Each row is a point on a landscape with many valleys, with its height.
A ball rolls from a point to whichever of its 2 nearest points has the largest drop for the distance, and stops where none of them is lower. Distance is the straight distance between rows; heights are no part of it.
zivid height 31.1: 19 -11 0 -8 6 -42 16 2 11 -8 -1 1 14 19 -17 1 -3 -1 -22 -4 9 1 -8 2 7
guz height 33.7: 11 -5 -8 -16 -3 -29 19 7 4 -13 -10 -3 24 14 -17 8 4 12 -22 13 14 4 -1 8
 16
Kifo height 41.8: 3 0 -6 5 36 -12 -6 0 -6 10 -4 9 3 -17 -4 -2 -5 11 6 -5 -11 12 8 -16 -12
guk height 34.0: 11 -23 -6 12 41 -3 -11 2 1 9 14 8 -14 -14 -11 -1 4 -4 -16 -19 -11 10 4
 -22 -8
zipe height 59.8: 0 1 9 5 -14 -15 9 -1 18 -13 -6 -10 8 12 -8 -3 6 -18 10 -1 4 -9 -3 18 -8
bugun height 38.6: 6 16 3 -7 13 -15 6 -7 2 6 9 9 -14 21 20 -3 -24 2 -11 0 24 9 -20 9 11
guvur height 47.9: -26 8 7 1 -7 -19 10 6 13 -6 -18 -12 20 9 0 -1 -4 4 -3 18 6 -1 15 21 -8
mativ height 48.7: -15 19 10 8 -1 23 -20 5 -10 5 -5 -5 -13 5 25 -18 -17 3 37 27 -2 11 6 -7
 -11
padiz height 33.3: 7 11 -10 3 -14 -3 9 -3 -5 -12 -10 -3 -2 0 0 -8 -6 -22 37 -8 8 3 -12 6 -3
Sisa height 21.5: -9 -7 12 5 9 6 -10 -2 5 5 13 8 7 -4 -1 7 17 -11 -13 -34 -14 -10 -15 -18
 1
dudan height 30.4: 13 -12 -5 -1 -24 0 6 3 2 -15 -15 -17 10 -5 -23 -3 7 -1 5 17 3 -12 24 9 1
Taf height 18.0: 0 2 3 -12 -3 8 0 -5 -7 3 5 0 1 -3 6 8 20 -18 -1 -35 -10 -23 -7 -15 -7
bonim height 41.7: -4 9 3 6 13 5 -15 -17 5 10 16 8 -23 7 19 -10 -21 -4 13 4 12 9 -14 1 -5
Goki height 42.3: -17 1 -3 1 -8 0 -5 -3 -5 -9 -1 1 25 -2 -6 3 22 -9 12 -18 -25 -12 -7 -9
 -2
fel height 39.8: 14 13 16 -10 -6 -3 9 -13 12 4 -7 -13 -14 12 12 0 3 -30 1 -23 2 -13 5 9
 -20
pizis height 45.2: -9 -4 5 10 0 21 -11 0 -5 2 12 3 -18 -10 -1 -3 -11 -3 16 -2 4 6 -17 -8 5
naki height 21.4: 6 -13 -9 -5 -19 -7 15 1 3 -15 -7 -12 29 -3 -22 14 18 15 -10 9 -5 -10 21
 6 3
rudoz height 21.9: 5 11 -8 -17 -10 11 5 4 -18 3 -23 -11 -6 -3 8 -3 13 -14 25 -13 -5 -15 26
 -5 -23
dat height 37.0: 5 -11 13 6 7 0 -7 2 6 13 -3 -9 0 -4 -2 -8 7 -7 -4 -14 -12 -18 25 -12 -24
suta height 44.2: -16 -11 -2 12 2 21 -3 -2 -6 -4 23 10 -2 -8 -8 0 -6 -2 13 -25 -2 -1 -33
 -12 14
Vap height 64.1: -17 -2 6 18 -5 -18 -5 1 8 -8 -9 -4 22 4 -8 -10 1 -7 33 1 -9 5 -4 6 -9
kilef height 49.3: -2 19 10 -24 7 -6 6 -2 4 16 4 3 0 14 19 13 4 9 -43 1 3 -9 9 -3 -6
tar height 27.5: -19 -4 -7 6 -2 14 5 8 -4 -14 7 5 23 -2 -6 2 -8 31 -4 1 3 14 -30 -6 28
keko height 33.9: 12 9 -23 -13 -14 12 -6 1 -20 -8 -8 4 -9 -13 4 5 2 10 5 33 6 11 3 10 16
Lovi height 45.3: 16 -28 5 11 21 9 -10 4 5 10 2 -10 -13 -12 -17 -9 14 -8 -5 -13 -17 -9 30
 -17 -18
boru height 28.2: -6 -2 -13 -8 -10 11 7 8 -11 -14 -4 1 24 -6 -11 11 7 29 -8 10 -1 16 -13 1
 27
kenes height 38.7: -17 1 0 -19 -13 -16 21 11 0 -12 -1 -3 20 15 -4 11 15 4 -13 -18 -5 -5 -15
 2 14
kena height 29.5: 9 -6 -2 12 -7 -2 -2 2 -4 -2 -8 -2 -6 -11 -7 -9 -4 -8 23 8 2 4 0 -1 -2
Mufe height 17.2: -16 6 6 18 8 -6 -9 -9 12 6 4 3 0 2 2 -17 -25 6 15 23 9 14 -8 6 -4
nus height 33.8: -2 4 -2 -7 -3 19 -6 5 -16 10 -10 0 -4 -13 7 -3 13 3 3 1 -16 -9 25 -11
 -13
Gitif height 27.8: 25 -13 3 6 4 -18 3 -3 14 -7 1 3 10 4 -19 -1 -6 -1 -13 3 9 0 2 2 2
Palu height 10.9: 11 -13 -8 -7 4 -19 13 3 3 -1 6 -9 36 0 -21 13 24 21 -13 -2 -5 -9 18 -6
 -5
Deri height 27.1: 16 -3 14 22 -20 -4 3 -8 20 -3 -1 -8 -20 9 -12 -13 -3 -37 33 -2 0 1 -21 2
 -10
tuk height 48.6: -8 -9 9 16 -19 29 -20 3 1 3 6 0 -9 -17 -12 4 -5 9 -6 26 -1 1 10 1 16
fefe height 50.4: 11 -41 9 20 13 16 -16 0 3 -6 4 -10 -1 -12 -31 3 16 -2 -11 -4 -14 -2 23
 -17 -1
Nasi height 31.6: 9 3 -19 -20 -16 17 2 4 -15 -4 -6 6 -3 -6 4 17 13 15 -19 20 2 -1 11 3 19
gego height 37.3: 24 -4 -14 -13 -13 -4 8 1 -8 -4 -9 0 -10 0 1 3 2 -11 2 0 7 -6 10 12 -2
ligeg height 57.4: -11 4 6 -11 -23 -10 13 3 9 -11 -6 -7 7 12 -4 11 8 -11 -17 5 5 -10 -1 19
 4
lasip height 6.0: 10 -4 -8 17 7 -13 -4 1 2 -7 -13 4 12 -7 -15 -5 -15 17 6 24 10 15 0 11 5
Metoz height 31.4: -7 25 -4 -12 5 4 9 -12 -10 -1 1 0 -22 10 31 0 -16 -7 12 -9 19 5 -22 11 5
Kes height 12.1: -9 11 -8 5 0 -5 -5 0 4 -8 0 7 5 3 3 -8 -19 17 12 32 11 17 -8 14 9
Gatir height 42.8: 22 8 1 -18 -4 -10 15 -5 2 5 -9 -5 -17 9 14 2 2 -20 -11 -4 12 -15 13 14
 -11
zuzif height 29.2: -11 3 5 -1 -11 -3 8 5 -1 -2 11 1 2 13 5 3 -11 2 -14 -8 9 -3 -23 2 16
misi height 26.8: -20 4 -5 7 4 15 -5 0 -11 3 15 8 7 -4 8 4 -15 24 -5 3 5 8 -19 -9 14
Rufek height 34.7: -15 19 -10 -10 -3 -7 13 5 -10 4 -15 -7 13 -2 6 8 12 11 -1 -6 -11 -7 11 4
 -11
gepuz height 36.0: 0 14 11 -3 -7 -6 13 -9 7 -3 -10 -9 -12 8 11 -7 -5 -31 22 -16 6 0 -12 7
 -13
Muben height 62.2: -3 -10 7 17 -6 -21 -3 -2 20 -18 -2 -4 21 13 -14 -9 9 -20 26 -2 -11 -17
 -2 8 -2
livo height 22.5: 3 -6 -4 -9 -3 -5 7 -2 1 5 9 -7 13 -5 -8 7 19 3 -16 -12 -9 -18 21 -3 -11
Fogud height 35.7: 20 -5 -20 -6 0 3 -2 4 -15 -12 -5 14 -1 -9 -3 7 -7 13 5 12 10 13 0 2 21
sudu height 9.2: 14 -14 15 22 4 -12 -7 1 25 4 7 4 -16 -3 -7 -11 -8 -19 -4 -5 4 0 -4 2 -6
roloz height 21.6: 26 -15 12 14 -14 -11 3 -12 25 -1 4 -3 -20 9 -9 -7 -2 -37 4 -5 13 -6 -14
 9 -4
lak height 33.6: 9 17 -15 -18 -4 -4 6 -3 -9 -8 -11 6 -17 4 17 -2 -4 -14 8 -5 15 2 -10 10
 -1
zub height 40.0: -1 7 -5 0 -11 -11 7 5 2 -1 -19 -8 9 3 -8 -6 0 6 -1 24 4 -8 27 14 -9
kufal height 39.1: 9 -11 10 12 14 4 -22 0 5 8 6 9 -27 -2 10 -15 -10 -7 4 24 -1 16 17 0 -8
bukob height 46.4: 1 -7 0 12 34 -1 -23 -3 -1 14 8 11 -14 -10 10 -7 -5 9 -5 12 -7 10 12 -10
 -11
vogim height 39.9: 13 -2 1 11 22 -15 -8 -7 5 4 11 15 -16 6 7 -8 -25 -6 0 6 19 14 -17 2 4
norer height 51.3: 4 -29 11 15 -5 26 -14 1 0 -5 -2 -6 1 -18 -19 7 8 3 -8 16 -10 3 21 -6 9
Gemik height 47.0: 4 14 0 -11 2 -3 5 -7 1 7 -5 0 -7 2 17 7 1 -1 -19 -7 2 -13 14 8 -8
renoz height 21.2: -6 -6 16 30 14 -12 -10 -4 22 8 2 7 -9 -6 -2 -20 -22 -8 10 4 1 10 -8 -2
 -7
pag height 40.5: -16 1 -1 -6 -11 -8 10 4 7 -7 2 -6 33 4 -6 18 28 4 -8 -13 -18 -18 -2 -1 7
Luzod height 12.4: -1 11 6 -9 -13 17 1 -1 -12 4 -9 -6 -11 -3 15 2 14 -20 18 -25 -8 -15 1 -7
 -13
sel height 23.8: -22 10 12 -5 5 16 -1 -3 -5 13 14 1 5 5 11 10 2 1 -17 -30 -10 -11 -12 -11
 3
Taru height 44.3: -10 15 -1 3 -1 23 -22 -13 2 7 9 0 -28 14 28 -16 -23 -1 33 19 7 15 -8 -3
 -10
Tilis height 24.8: 0 -17 7 15 23 1 -9 0 8 3 22 11 -8 -6 -12 -2 -6 -4 -8 -26 -2 6 -21 -11 5
Mon height 27.4: 6 -5 3 -1 4 -3 -3 4 0 1 12 6 -2 -3 -2 3 -1 4 -15 -12 3 0 -12 -7 5
libof height 46.8: -5 -1 4 8 -20 27 -11 -3 2 2 13 -1 -17 -7 5 -4 -12 5 6 21 7 6 -4 7 13
satel height 19.0: 21 -22 0 15 6 -16 -7 1 14 -4 -10 -1 9 -7 -21 -8 -9 3 4 16 1 6 16 5 -6
rilur height 28.8: 16 -18 3 13 32 -8 -9 -3 5 6 8 12 -21 -8 -3 -8 -8 -19 0 -26 3 8 -9 -14
 -11
fen height 25.5: -31 18 7 0 3 17 1 -5 -8 10 14 0 1 5 21 4 -13 9 -1 -14 3 -2 -15 1 4
besus height 29.1: -6 4 -11 -16 9 -1 17 13 -7 1 2 6 28 -5 -8 13 14 41 -13 3 -11 18 -12 -7
 14
dupor height 28.7: -4 -4 0 -5 -1 16 -3 2 -9 17 2 -6 4 -14 0 6 17 -1 -18 -17 -19 -21 27 -15
 -21
Vuna height 36.7: 9 4 -17 -12 10 3 2 0 -15 0 10 16 -2 1 8 4 -6 22 -8 9 10 16 -16 -2 23
ter height 53.0: -29 17 6 2 -11 0 -3 1 8 4 -13 -4 10 3 6 3 -2 14 -11 31 -2 4 15 16 -3
varo height 30.2: -12 17 1 -8 -11 10 14 -4 -5 -4 15 -1 -14 14 17 5 -17 -9 -1 -12 20 -3 -31
 8 15
tav height 36.5: -7 5 -5 -27 -8 -25 27 12 1 -2 -3 -5 19 22 -6 6 14 15 -30 4 1 -3 -2 6 18
tum height 55.8: -17 5 9 0 -22 7 3 5 4 -1 -6 -4 12 1 -7 9 6 10 -14 12 -2 -8 3 10 9
nufo height 37.5: 7 7 -8 -20 13 -1 -1 -2 -9 4 22 11 -15 18 25 1 -13 13 -20 1 13 12 -24 -3
 18
res height 29.8: -17 21 -2 -14 -17 3 15 7 -13 -8 -25 -13 4 -1 6 0 13 -13 13 -7 -10 -12 22
 8 -16
Duz height 43.4: -17 -6 3 13 -6 15 -12 1 -6 -1 9 -1 12 -14 -8 2 10 -4 22 -25 -16 -1 -15
 -15 6
dipe height 14.6: 20 -2 -5 0 8 5 -15 3 -6 7 -14 2 -21 -9 7 -17 -6 -2 20 16 3 7 15 -1 -11
Beke height 30.3: 9 6 -20 -24 0 11 14 8 -18 2 -6 7 11 -5 -1 19 15 28 -18 9 -9 9 3 -3 10
Ruk height 41.4: -16 14 7 0 -2 19 -18 4 -13 12 -16 -1 -9 -1 22 -6 -1 6 18 14 -12 -2 19 -6
 -16
tef height 38.5: 19 -13 -13 1 42 -7 1 1 -11 13 8 10 -3 -12 -12 5 6 12 -14 -8 -13 13 21
 -17 -9

Where does a ball stop that starts at each point below?
gego => Tilis
norer => lasip
Vap => Palu
Muben => Palu
Fogud => Luzod
pag => lasip

Call two points neighbours if one is among the 2 nearest of the other. Go from one point of each pair to the other, from neighbour to neighbour, staying as low as possible. Name the highest point that can't be avoided.
Palu / Tilis => mativ
Tilis / Luzod => Gemik
dipe / sudu => gepuz
Tilis / dipe => Gatir
sudu / lasip => renoz
